Points on a hilly landscape, in no order, each with its height.
A climber steps from a point to the highest of its 2 nearest points, and stops where none of them is higher. Distance is the straight distance between rows; heights are no part of it.
zuri (h 134): [  3  11   9 -14  -3   2 -31   9  16  -4  14  -6 -10   2   4  -4   6  23
  -4  -4]
miroz (h 586): [  0   9  -6   9  -8  -7   3 -10   9 -13   1   1   5   2   1  -6  -2 -19
  41   5]
vave (h 731): [-13   0  -4   0   6   4 -13  -9  -3  -2 -14   1  -2  24   5 -11   5  -3
   4   8]
Maza (h 141): [  3   1  21  -1  -1   0 -15   2   6  12   0  -2   7  19   2  -3   4  10
 -11   4]
Vap (h 553): [ -4   2   1   2  -1  -1  15  -4  -8   6 -13  -2  -7   0   9  -3   3 -13
  -5  -2]
sinan (h 252): [  2  -6  -8   8   9  17 -16 -12 -30   7   3  -8  13  15  -6   0  -9   3
  -9  -5]
Nada (h 183): [ -2   0  -8   4  -1   5 -14  10  17  -2  15  11   0   2   5  13  13  28
 -10   9]
Pufom (h 516): [ -5 -13   4 -21  19  17 -11  -3 -10 -12   5   6  -5   6   3   5  10  -2
 -20 -20]
mik (h 70): [-16  -8  -5  -1   5  15   3  -5 -27   4  -2   4   3   6  12   3  -5  -1
 -15 -18]
Solek (h 261): [  7   3  -7   7  14   9 -14 -12 -30   5  -2 -11  14   9 -10  13 -11   6
  -2  -1]
zapi (h 385): [  0   2  -6   9 -11 -11 -14  12   8  -2  -1  -3  -8  18   9   6   3   2
  11  13]
Zodi (h 102): [  4   6  13  -3  -1  -5 -30  10  10   3  -2  -3  -2  18   3   3  -4  20
   7   2]
kere (h 474): [ -5 -14 -10   6 -14  -2  16  -6 -15  16  -2   1  13   9  -6   4  -4   3
 -11 -14]
fulo (h 300): [-12   7 -23  12   3  -4 -14   4  -4   0  -1   5  -7  10   4  -3  -2  -1
  -1  12]
Kor (h 255): [ -3   1   7  12   4   3   4   6   4  19   8   1  19   3 -15 -14  -4  11
  -6  -1]
zis (h 506): [ -4   8  -1   0   1 -10   7 -18  -2  -9 -13   4  -1 -15  -5 -11  -2 -13
  17  -1]
kipo (h 500): [ -4  -3   0 -14  13  23  -8  -7 -22  -6  -7   6 -18  -1  11   8  -5   0
 -12  -6]
mino (h 564): [ 12  10  -1  11  -8 -19  -4   0   0  -2   0  -1  14 -19 -14  -1 -16   4
  10  11]
tobi (h 531): [ -2 -10  15 -10  11   3  19  -1  16  -8  -1  -5   8  -3   4  -1  14 -19
   5  -9]
moba (h 634): [ 12   3  14   1 -15 -16  15 -11  -1   1   1  -9   6 -17 -14   8 -16  -1
  -3  -3]
gavos (h 452): [ 14   3   5 -10 -15  -8 -15  10  -9   6  -3  -8 -15   1  -1  10 -10  14
  -4  -6]
pep (h 329): [  1   8  -9  22  -1 -19  -3   1   4  -4  12  -1   3 -15 -11  -5  -2  -8
   6   6]
Mefis (h 540): [  7  -4  23 -12 -18  -9  19  -3  15  -2  -1 -12  -2 -12  -2  17  -9  -1
  -4  -5]
Fazun (h 115): [  5  -2  12   0 -11  -7 -12   0 -16  14   3  -9   9  17  -2   9  -4  12
 -17 -20]
giruz (h 425): [ 10   4  -2  10  -9 -19   6  -1  12 -15  -2  -5   4 -15  -2  13  -9  -1
  25  13]
mapom (h 55): [  5   0   7 -11   5   4  19  -9  11 -12 -11  -1   1 -14   6   2   5 -17
  23  -1]
Fiz (h 476): [  6  -6  13 -12 -21  -8   4   3  -5   7   1  -8  -9   0   2  13  -6   2
 -17 -10]
Fop (h 108): [ 20  -5  12 -12   3  -2  18  -7  14 -17  -3  -6  15 -15   1  13  -3  -7
  12   7]
Riz (h 260): [-13   5   2  -1  11   5  15   2   2  -3  -9   5 -15 -10  16  -4  -2  -9
  20   0]
dufi (h 259): [-15   3 -10  -4   9  11 -17  -8 -19 -11 -15   5 -14   8  10   4 -10   4
   1   9]
Vena (h 499): [ -5  -4   1   4 -11  -9   7  -1 -12  15  -9  -1  14  11  -4   1  -1   1
 -15 -11]
fabat (h 605): [-14   4  -7   4  14  12  -8  -3   3  -3   4   8   6   6   3 -18  11   4
  -8  12]
milu (h 546): [  0  -5 -22  -1   2  16  -1  -7 -27   4  -1   4 -15  -2   3  -5  -8  -2
 -12  -6]
Mirub (h 542): [  3   3  13   8 -21 -18   3  -4   4   8   7  -5   1  -1 -16 -10  -6  -4
  -6   3]
Todov (h 707): [-14   4   4   8   2  -9   3 -16   0  -2 -12   2   0   9  -3 -16   5 -12
   7   2]
nom (h 199): [ -3   6   5   7   8   7   6   3   9   9   8   9  13  -2  -1 -12  13  12
  -7  13]
bok (h 477): [  0  -7  -5  -1   5  11  26  -2  -6   7   5   2   7 -19  -6  -6  -2 -11
  -7 -13]
Mina (h 450): [  8 -12   1 -15   8   9   0   6   1  -8  -3   1  -2   7  13   5  19  -6
 -14  -8]
genag (h 493): [ -8   8  -5  12   3 -10  -7 -10  13 -18   5   5   7   1   0 -10   6 -12
  35   1]
Teve (h 130): [ -6   3   0   4 -10   1   7   0  21   0  10  10  -1   1  10   4  25  20
   5  12]
pinu (h 294): [  9   4  -1   1   2  -5 -12   4 -14   4 -15  -4  -4  15   8  11  -3  10
  -3   4]
Lub (h 467): [ -2   5  -2   9  -9 -19   0  11  11   9  -4  -2   5   0  -7  -3  -8   4
   3  13]
kop (h 315): [ -8   1 -14  -3   3   5  -3   3  -8  -9  -6   2 -25  -1  18   2   6  -4
   2   5]
Nalaz (h 347): [  8   9 -24  10   9  -4 -19   1 -20  -7   1   0  -8   5   6  11  -2   6
   0   7]
fup (h 554): [-12  -8  -2 -11   5  10   8  -8  -9  -4 -12   7  -6   2  14   6   9  -8
 -11 -12]
vavov (h 372): [ -2  -2   9  -4   0  -7  27  -1   2  -1  -6  -3  17  -9   7  12   8  -6
  -1 -13]
Ret (h 271): [  5   8  -9   4  17  12 -11  -9 -29  -2  -9  -8   3   1   2  15  -8   2
  -4   0]
Dafo (h 73): [  1  12  10  11  -6 -20 -10   4  20  -8  11  -3  11 -15 -15   1 -16  10
  10   8]
Fon (h 219): [ 12   5  -8   6  13  11 -26   4  -7  -2  21   0   4   6  -3   0   5  18
  -8  16]
Depu (h 142): [ -8   5   8  10  -6 -12 -10  15  29   2  14   0   0   5  -2   1   0  10
  11  10]
Bala (h 528): [ -2  -5   2 -10  -5   5   5  -9  -9  -3 -17   0  -5  13  17   8  11 -11
  -1  -7]
Luvir (h 286): [  3   1  16   4 -14 -11  16  -1   5   6 -11 -10   5   4   3   9  -1  -7
   9   3]
mip (h 585): [ -7  -3   2  -7  -2   4  17  -8  -1  -6 -12   2 -11  -5   9  -4  10 -15
  -4  -7]
Sezos (h 153): [ -2   3   4   2  -3  -5 -29  14  18  -4  17   0  -9   6   3   4   4  20
  -3   1]
Rileg (h 328): [  1   2  10  12  -4   0   2   9  12  12  26   2   7 -12  -9 -15   3  11
  -5   6]
Gede (h 309): [ -3  10  -6   4   3 -10  11   0   7  -7 -15   2   2  -9   9   0  -2  -8
  32   5]
Pako (h 615): [-15  -1 -13  12   4  10  -5 -11 -12   8   3   5   2   8  -7 -20  -7  -4
  -9   3]
Tepa (h 228): [  0   1  10  -3 -20 -15 -15   6  13   4  -4  -5  -5  13  -3  -3  -2   6
   2   5]
Nizik (h 387): [ 15 -14 -22   9  -9   9  -3  -1 -20  13   5  -8  -7   9  -3  -3  -9   8
  -3   0]
suder (h 520): [  1  -4   9 -13  17   7   2   2   7 -19  -1  14  -1 -29  -8  -9  -5  -8
   8 -12]
Fotu (h 364): [  8   8  -3   4  -3 -13  14   2   7  -6  -9  -2   3 -15   4   6  -1  -7
  20  12]
serev (h 587): [ 15  -1  15  -9  -9 -10  20  -6  11  -6   2  -6   6 -20  -8  14 -11   2
  -3   0]
Zonel (h 307): [ 11   8   0   3   6  -9 -24   1 -11   1  -5  -3  -2  17  -1   9   0  13
   1   8]
Las (h 106): [ 15  -4   2   1  -2  -3  -9  -6 -25  12  -1  -6   7  14  -1  14  -3   9
 -13 -15]
Zuke (h 441): [  7 -12  -4  -2 -10   8  22   2  -7  11   5  -3   2 -10   0   1   1  -7
 -17  -8]
Zagi (h 194): [  3   0 -10  -7   6   0  23   4   8   0  -7   5   5 -23  -3   0  -3  -6
   1   8]
Dalit (h 390): [ -6   2  -9   9  -1  -4 -12   7   7   4   8   5   4  12  -3  -6   6  11
  -9  15]
gited (h 496): [  0  -4  -8  14  -1   8  16  -2 -19  16   6  -4  -5  -3   2 -11  -9  -9
  -4  -7]
topu (h 174): [ -2   3   7   0   1  13   3   0   3   9  11   6   3   5   7  -6  15  16
 -15  13]
pidi (h 177): [ -5   1   7  -1  -9  -5 -12  11  26  -2  17   2  -5   4   5   2   9  18
   2   8]
gumin (h 442): [  5  -4 -11  -8  -2   5   2   4 -11   3 -16   1  -3   3   8   9   5   3
 -12   0]
Dute (h 727): [  0   7   2  10 -12 -11   1  -7  18  -8  11  -6  12  10  -6  -4   3 -10
  35  10]
vodo (h 229): [ -8   2  -4  14   9   7   0   4   3  13   6   3  16   2  -9 -16   0   7
  -5  12]
zudi (h 457): [ 10   0 -10 -10 -15   2  -1   1  -1  -1 -13  -3 -10  21  12   7   8  -2
  17   9]
Menit (h 491): [-14  -4  -3 -12  11  19   9   2  -2  -2  -7  10 -17 -10   8  -4  -2  -5
  -8  -3]
zol (h 532): [ -1   6  -8   6  -1 -12   7 -14  -7  -3 -12   7   8 -12 -15 -13  -3  -8
   7  -1]
tes (h 310): [  2   5   1  13   2  -6  16  -2 -10  10  -8  -2  12 -12  -5  -2 -11  -7
   3  -3]
vele (h 481): [-13 -11  15 -10  18  12  11   5  17  -9  -1   1   3   3   7  -3   8 -19
   6 -15]
Kiko (h 492): [  4  -4  -4 -10 -14   6  10  -5   0   1 -15  -2  -6  16  14   3   9 -12
  13   2]
bupit (h 100): [ 20   5  -2   0   9   0  -5  -8 -27   6  -2  -8  -1   6  -7  19  -2   7
  -8 -11]
giv (h 592): [ 16   3  11  11 -16 -17   7 -10  -5   5   9  -7   6 -16 -18  -5 -10  -6
   1  -2]
Ninel (h 665): [ -2  -2   2   1  -8  -4  -7  -7   5   3 -11  -1   1  30   5  -7   9  -7
   9   9]
gepo (h 439): [ -3   3   7   5 -19  -8  -4   8   5  14  13 -10  -7  -4 -14  -9 -21   7
  -6  -2]
teno (h 471): [ -5   1  -6  -4  12   8  18  -1  -6   0  -2  10  -6 -24  -1  -8  -6  -8
  -1  -8]
voki (h 607): [ -2   0   8   4  -6  -9  -2  -2   0   7 -11  -2   9  18  -1  -7   7  -2
  -3   3]
Dus (h 455): [ -8 -10 -16   9  -5   8  11  -9 -18  17  -5   1  10  10  -7  -6 -10  -2
 -11 -12]
Gor (h 278): [-21   4 -15   7   8   3 -12  -1  -9  -7  -7   8 -12   4  12  -4  -7  -2
   2  11]
masu (h 230): [-12   0  10 -13   9  16  13   1  11  -5  -4  13 -20  -6  10  -2   0  -9
  23  -3]
ralu (h 389): [ 10   4   9   1  -4   6 -21  12   2  10  21  -1  -3   7  -4 -10   2  21
 -15   2]
Biba (h 565): [ -6   0   7 -13  17   8  10  -2   8 -15  -3  14 -12 -25  -4  -5  -2  -5
  15  -3]
noro (h 85): [ 13  -9  -9  -6  12  16   1   1 -25   2   4  -2   7   0  10  17   1   5
 -16 -12]
Suz (h 551): [ -5   1   0  -7   2  -4  20 -15   1  -7 -14   3  -4 -15   0  -5   5 -15
   4  -7]
retan (h 107): [  4  -2 -11  -4  -5   0  16  -1  15 -15   2   1  -8 -12   5   5   6 -16
  27   8]
Debu (h 409): [ -9  -6   8  -2   0   0  19   6  -1   6  -8  -1  10   1  14  13   8  -4
  -6 -10]
lak (h 293): [-11   3  -7   1   1   8   4   1  -3  -5  -7   3 -22   0  21  -2   5  -9
  17   4]
tanor (h 469): [  9  -5   2 -16  16  15  -3  -4 -13 -11  -8   0  -3   7  12  12  15  -5
  -8 -12]
napeg (h 523): [  4  -2  -2  14 -10  -1  10  -1 -14  15   7  -6   1   4  -4 -10  -3 -10
  -8  -4]
Vomut (h 231): [ 11   0  -6   4   8  11 -23  -1 -13   6  10  -3   9  14  -9  -5   1  14
 -12   6]
Seba (h 687): [-16   0   0   3  10   6 -16 -13 -16  -1 -10   2   0  17   4 -10   2  -3
 -11   2]
bove (h 254): [  2   2  17   0 -19 -15   0   2   6   8  -8 -10  -8   9   1   5  -2   0
   0   5]
fomo (h 490): [ -3   5  17  -2 -14 -15  -6  -3  18   3   9  -5   2   1 -17  -9  -2   6
  -4   6]
lefa (h 162): [ -8   3  -5   5 -10   4  -1   5  15  -2  10  11  -5   1  14  12  15  27
  -7   9]
Bokon (h 256): [ -3   9  10   5  -5  -6   1   7  26  -3  24   5   4 -21  -1   1   6  21
   7   5]
kap (h 208): [-10  -5   9 -14   9  18  11   1   6  -7  -8   6 -14   3  14  -1   7 -12
   9  -4]
Pame (h 80): [ 20   0   7 -10   3   4  14  -8   7 -20  -3  -4   9 -16   8   6   1 -14
  27   5]
Nudo (h 32): [  7  -6  10 -18   7  10  16 -10  17 -21  -5  -1  14 -10  -2   1   6 -19
  18  -8]
nule (h 242): [ 11 -13  -7   8   2  16 -16  -6 -19  12   7  -6  10  19  -9  -8  -6  10
  -7  -2]
rera (h 280): [  5   4  -5   1  13   8  -9  -5 -22   1 -17  -3  -1   9  11  13  -1   4
  -2   1]
gobo (h 453): [  8 -12   1  -9 -16  -3  14   4  -6  10   1  -2  -1  -2   1  13   5  -1
 -21 -11]
pog (h 366): [  4   4  12   5  -5   4  -8  12  11  12  24   1  -3   0  -3 -11   6  13
 -14   8]
zadol (h 222): [  5   4  10  -3 -24 -14   3   2  14   1  -2 -11 -15   9   6   8  -6  -1
  18  10]
baber (h 423): [ -3   4  -6   9 -10 -11  -8   9  12   7   8   2   1   2 -11  -8  -3   9
  -8  13]
ros (h 333): [  6   5 -23   4   3   1 -13   3 -15  -6  -4   2 -21   3  14   6   5  -2
  -1   7]
dogo (h 515): [-10 -10   9 -18   9  22  -2  -5  -9  -5  -2  14 -22   2   8   5  -4   5
 -11  -5]
Tovu (h 498): [  3   7   5   6 -16 -23   2   1  19  -8   4  -5   1  -1  -5  11 -13   1
  29  10]
Nad (h 249): [ -9   6 -18  10   1  -5  12   8   1   0  -7   5 -11 -12   7   3   0  -6
  10   7]
zag (h 393): [-12 -10   9  -2  19  -4   5   7  10  -9   6  -1  15  -4  -8  -3   2 -20
  -2 -18]
segek (h 462): [ -6   9   4   8   5  -9  -7 -14   2 -13  -6   9   1 -10  -7 -18  -2  -9
  20  -3]
Bipu (h 504): [ 17  -4   3  -8  -9  -2   4  14   4   5  -3  -5 -12  -3   9  12   3   1
  -7   5]
Lidor (h 589): [  0 -11   7 -11   4   4  17   9  10  -2  -2  -4   0  -4   4   1  13 -16
 -10  -2]
Femut (h 354): [  1   4  -9  11   0 -10 -26  14   7  -4  -1   2  -4  19   6   8   1  13
   7  11]
gek (h 489): [-16 -13   7 -13  18  12   4  13  11  -7  -3   3   2   6   8  -3   9 -13
  -8 -13]
soze (h 488): [  5   1  -1 -11  21  16  -7 -12 -25 -11  -8   0 -10  -2   9  14   4  -1
  -8  -8]
runa (h 562): [ -4  -4 -21   3  -2   9 -13 -13 -25   2  -4   3 -11   7  -2  -8 -10  -2
 -11   1]
Gako (h 497): [ -8 -16   1 -11  22  11 -12   7  -6 -11   6   2   2  11   3  -1   7  -9
 -20 -20]
Subu (h 436): [ -3  -7  18  -9  21   1   1   2  12 -18   0   1  15 -13  -4  -2   3 -20
   8 -15]
nemod (h 407): [ 18   2  -4  -6  -2   3 -13  -4 -18  11   0  -6  -3   7 -13  11 -20  22
  -5 -12]
rogim (h 522): [ -8  -4   0   3  -5  -4   5  -6 -17   9 -10   0   1  10   4  -1   3  -8
 -14  -5]
bav (h 503): [  8  -4  22 -11 -21  -7  10  -1   9   1  -1 -11 -12  -4   6  13  -3  -2
 -11  -3]
Laner (h 127): [  0   1  18  -3  -8  -2 -16   5   0  14   5  -4   7  15  -5  -4  -4  13
 -18 -11]
Kob (h 413): [  8   5   9   6  -8  -8 -24  10  -1  13  14  -8  -8   9   0  -7  -7  12
  -8  -1]
fuvir (h 202): [  2   2 -12   2   9  13 -19   3   2  -7  14   6   3   3   6  10  14  24
 -10  16]
Gud (h 594): [-2  1  8  3 -9 -5 -8 -1 18  1  1 -1  3 25  0 -9 15 -1  9 12]
lofe (h 479): [ -2  -9  20 -14  19   3  -3   1  13 -21  -2  11   3 -16 -13  -9  -4 -14
  12 -14]
zezir (h 525): [-14  -8   3 -12  19  17   9   9   9  -2  -3   5  -5  -7   3  -4   2 -10
 -10  -8]
gifa (h 371): [ 17   0 -24   8   3   8 -14  -2 -26   8   6  -4  -6   7  -5   5  -7  11
   0   6]
nog (h 76): [ -2  -4  -6 -10   0   8  15  -1  21 -15  -1   0 -14  -8   5  -3  10 -17
  13   6]
Sitet (h 451): [ -5   4  24 -11 -15  -7 -12   1  19   4   6  -8  -4   2  -7 -13  -3   2
  -9  -2]
duv (h 567): [ -9  -8  10  -7  20  13   8   7   8  -4   8   8   0 -14  -7 -11  -4 -12
  -6 -16]
fuzep (h 362): [  8   8  11  13   6 -11  -3   0  18  -9  14   4  15 -12  -6  -8  10   3
  14  11]
mokiz (h 391): [ 20  -6  -3 -10  -6   6  -3  11 -16  15  -3  -6  -2   1  -2  15 -14  20
  -9 -13]
derad (h 421): [ 12  10   5  -8   4  -5 -25   0  -9   5  -2 -10  -4   7 -17   5 -14  21
  -4 -16]
lek (h 289): [-17   4 -19  18  -2 -11   1   3   8  -5  -6   3  -7   3   9   2   1  -7
  14   7]
mefa (h 435): [  9  10   6  -9  -6 -10 -30   4  -4   2   0  -9 -13   5  -6   3  -9  16
  -4  -8]
Nit (h 361): [-17 -12  -1  -5  15  -5   2  15   7  -3   1  -2  15   6  -4  -2   1 -20
 -12 -16]
Bubad (h 434): [ -6   9   2  11   6 -10  -1   2  20  -4   8   2   8  -2  -5 -14  14   2
  11  12]
gidez (h 233): [  2  11 -10   3  22   2 -23  -7 -12 -11  -8  -5   5  13  -7  12  -1   6
   6  15]
tam (h 472): [ 18   3  -2  -6 -14  -9  -9  11  -4   2   1  -6 -19  -2   8  14  -4  10
  -4   7]
Num (h 418): [ -1   9   4  11   7 -12 -11  -9   8 -19   3   6   9 -11  -7 -16   8  -7
  22   5]
Vum (h 574): [-12   5  -7  10   4  -3   4 -14 -10   5  -3   8   2  -3 -15 -20  -3  -7
  -1  -1]
pez (h 157): [  1  -1  11  -4   4   8 -10   2   2   9   3   4  11  13   2  -6  10  16
 -14  11]
rad (h 650): [-18   3   9   2   1   2   0 -15  -7  -1 -15   6 -11  13   7 -12   1 -12
   5  -6]
Noz (h 433): [  6   3   5   2 -19 -11 -14   9  -5  14   6  -7 -12   3  -4  -1 -12   9
  -8  -3]
kos (h 281): [  3   4   1  15   1  -5   9   2  -6  19   4  -2  18  -3 -16 -12 -12   1
   2  -4]
Nisep (h 247): [ -3   8 -16   1  14   3 -23 -13 -17 -15 -15   1  -9  10   3   9  -3   1
   7  10]
nebas (h 104): [ -6  10  12   7  -6 -17  -4   8  28  -1  11  -4   6  -5 -10  -1  -8  10
  17   8]
mopiz (h 165): [ 10  -5   1 -13   4  -1  20   6  17  -5  -3   0   9 -20  -9   5   0 -10
  -5   9]
Kep (h 139): [ 16  -6  10 -11   7  -5  14   4  25 -12   3  -7  13 -15 -11   7  -3 -11
   2   7]
Vid (h 598): [ -3   6  -3   9 -15 -15   2   1  13  -2   0  -5   3   9  -1   1  -1  -5
  24  12]
Dagi (h 185): [  6   1   4  -8 -24  -2  17   2  18   1  -2  -9  -5   6   5  12  -5  -7
  23  13]
rebu (h 306): [  7  11   9  12   1  -4   0   4  17   1  23   5  11 -19  -7  -6   9  13
   6   8]
ferud (h 360): [ -9   1 -15  15   4  -2 -13   7  14  -7  10   7   2   7   4  -1  15   8
  -7  12]
sog (h 524): [ -5 -16 -15  -4   2  21  12  -6 -19   5   4   5 -12  -7   2  -7  -3  -7
 -11 -15]
kasad (h 93): [ 18   3  -7  -9  19  14   3  -7 -24   0  -1  -6   2  -4  -2  22   3   7
 -10  -8]
zoniz (h 513): [ -5   6  -1  -4  13   3  13  -2  -3 -11  -9  10  -6 -31   2  -5  -7  -2
  14  -6]
fedid (h 221): [  0   1 -15  -1   2   1  16   9   5   0  -4   4  -9 -14   5   0  -2  -7
  -1   8]
Tov (h 519): [ 13   5   2  11  -7 -13  -2   1   3   4  12  -3  16 -18 -21 -10 -17   8
   9   2]
funuf (h 473): [  5   3  -4  13  -4  -9  -3   6  13   6  19   5  13 -15 -25 -10  -8  12
   4   6]
Taz (h 403): [  8  -7 -14   3 -16   4  -1   1 -18  17  -2  -2  -1   6  -7  -2  -7   7
 -12   1]
nuzu (h 637): [ -3   6   5   8  -5 -15   6  -6   6   4 -10  -3   7   7  -5 -10   7 -11
   7   7]
Rof (h 534): [-11 -11   5 -18   9  17   0  -4  -7  -9  -4  12  -9   4   9   3   8  -3
 -16 -16]
rop (h 359): [ 15  11 -18   9   8  -1 -19  -1 -21   0   5  -7  -3   6 -10  13  -7  12
   2   8]
fifi (h 396): [ -4   2 -13   3  -9  -7   9   1  -2  10 -15   5  -1   3  -4  -5  -4   0
  -7   8]
nal (h 105): [  1  -7   9  -4 -20  -8  -2   4 -14  14   2  -5   7   8   2  14  -6  14
 -15 -25]
Mipa (h 651): [-10  -3  -6   5   8  11 -11  -7  -7   5  -1   3   9  15  -4 -18   4   2
 -16   6]
puda (h 465): [ -3  -3 -15  -9   8  18   5   4 -11   4  -9   3  -9  -4  12   2  -1   0
 -12   3]
ziso (h 338): [  2   2   7   4  -4 -11  23  -3  -5   7  -5  -3  17 -13  -3   7  -3  -3
  -1  -9]
fesug (h 584): [-16   4 -19   6  -1   6  -7 -11 -17   1  -3   7 -12   3  -4 -15 -10  -6
  -6   4]
mige (h 443): [ -4 -12  -1  -8   5  10  14   8  -7   5   1   0   9   2  14   9  10   0
 -16 -16]
kitir (h 164): [ 10   1  -5  -8   2  -4  18  -4   1  -7 -18   7  12 -24  -4   5  -1  -4
   9   2]
detop (h 408): [-24   2  -3   5   4   6   4 -15 -17   4 -11  11   5   3  -4  -7 -10  -4
  -8  -9]
Zeso (h 330): [-18   1 -20  20   4  -7 -12   4  11  -9   4   7  -2  11   6  -1   8  -2
   3   9]
pagu (h 326): [  9   9  -3   6  11  -3 -28   4   3  -8   3  -1   1  16  -1  11  10  17
   5  13]
bap (h 431): [-12  -6 -11   1   1   7  17 -10 -13   9 -10   5   2  -5  -3  -6  -6  -6
  -8 -13]
nito (h 422): [  5  -1 -13   1 -10  -7  -2   8   1  -1  -9  -2 -12  12  12   8   4  -1
  13  14]
veva (h 470): [ -9 -15  -1 -10  12   7   6  11  -4  -3  11   0  10   4   5   1  11  -8
 -21 -18]
pef (h 145): [  5   0  -9  -7 -17   3  21  -2  17  -6   1  -5  -2  -1   6  10   2 -14
  29   9]
Mepin (h 365): [ -8   8  -7  16   4 -14   0   1   6  -2   5   3   5  -4 -10 -13  -1  -6
   6  10]
Ladan (h 505): [-13 -19  -7 -10   9  24  11  -5  -9   0   9   9  -7  -5   0  -3   0  -5
 -18 -18]
lofer (h 475): [  5   6   3  13 -12 -11   3   8   3  15  13  -9   3 -13 -16  -9 -20   6
   7  -2]
retiz (h 545): [ 12 -10  12 -11  -2   1  11  12  10   3   1  -6  -7  -1   8   7  13  -9
 -13   5]
Paru (h 77): [ -4 -11  -8  -7   8  19   1  -3 -27   2   3  -2   5   2  15  11   3  -1
 -19 -18]
Lelu (h 118): [  1   8  19 -13  -3   0 -28  10  16   3   2  -8  -4  11   2  -4  -1  16
   0  -8]
pupu (h 327): [  5  -1  17  -6  -7  -4  26  -2   6  -3  -9 -10  12  -5   5  11   4 -12
  14  -3]
bizo (h 213): [ -8   5   6  -1 -12   0  -2   7  28  -4  20   5  -7 -14   6   3   6  21
  -2  -2]
zot (h 521): [  1  -5   5  -6  14   7  16   3   3  -8   9   5  11 -23  -6  -7   0 -14
  -6 -16]
Vevaf (h 561): [ 10  -2   7  10 -16  -8  17   0 -10  12   8 -10   0  -9  -9  -2  -7  -6
  -5  -6]
zin (h 420): [  8  -3 -18   0 -10  -2  -3   4 -10  12 -15   2  -4   6  -1   3  -3   7
 -11   8]
nabob (h 49): [ -7  -7   1 -12  10   6   8   1  26 -18  -2   6  -6 -12  -5  -9   3 -19
  15   1]
tidud (h 517): [ -5   4   4   7  -2   1  -2  -1  20  -1   7   5   4  11   0 -10  22   2
   5  14]
Bifub (h 514): [  5   8   0  10 -10 -18   8   2   4   5  -4  -3   5 -10 -13   1 -10  -1
   6   8]

Call two points neighbours if one is among the 2 nearest of the other. Go from one point of each pair to the other, from neighbour to neighbour, staying as high as possible. Name the lowest point that can't be avoided.
fup / Todov | Ladan
Biba / duv | teno
Lidor / zezir | vele
duv / mino | Noz
Dute / Ninel | Num
Ninel / mip | zis
vave / Todov | rad

Where does a climber stop that starts at each point below?
Rileg | Lidor
Fop | mino
nule | fup
Laner | fup
Nisep | mino
Luvir | fup
ziso | fup
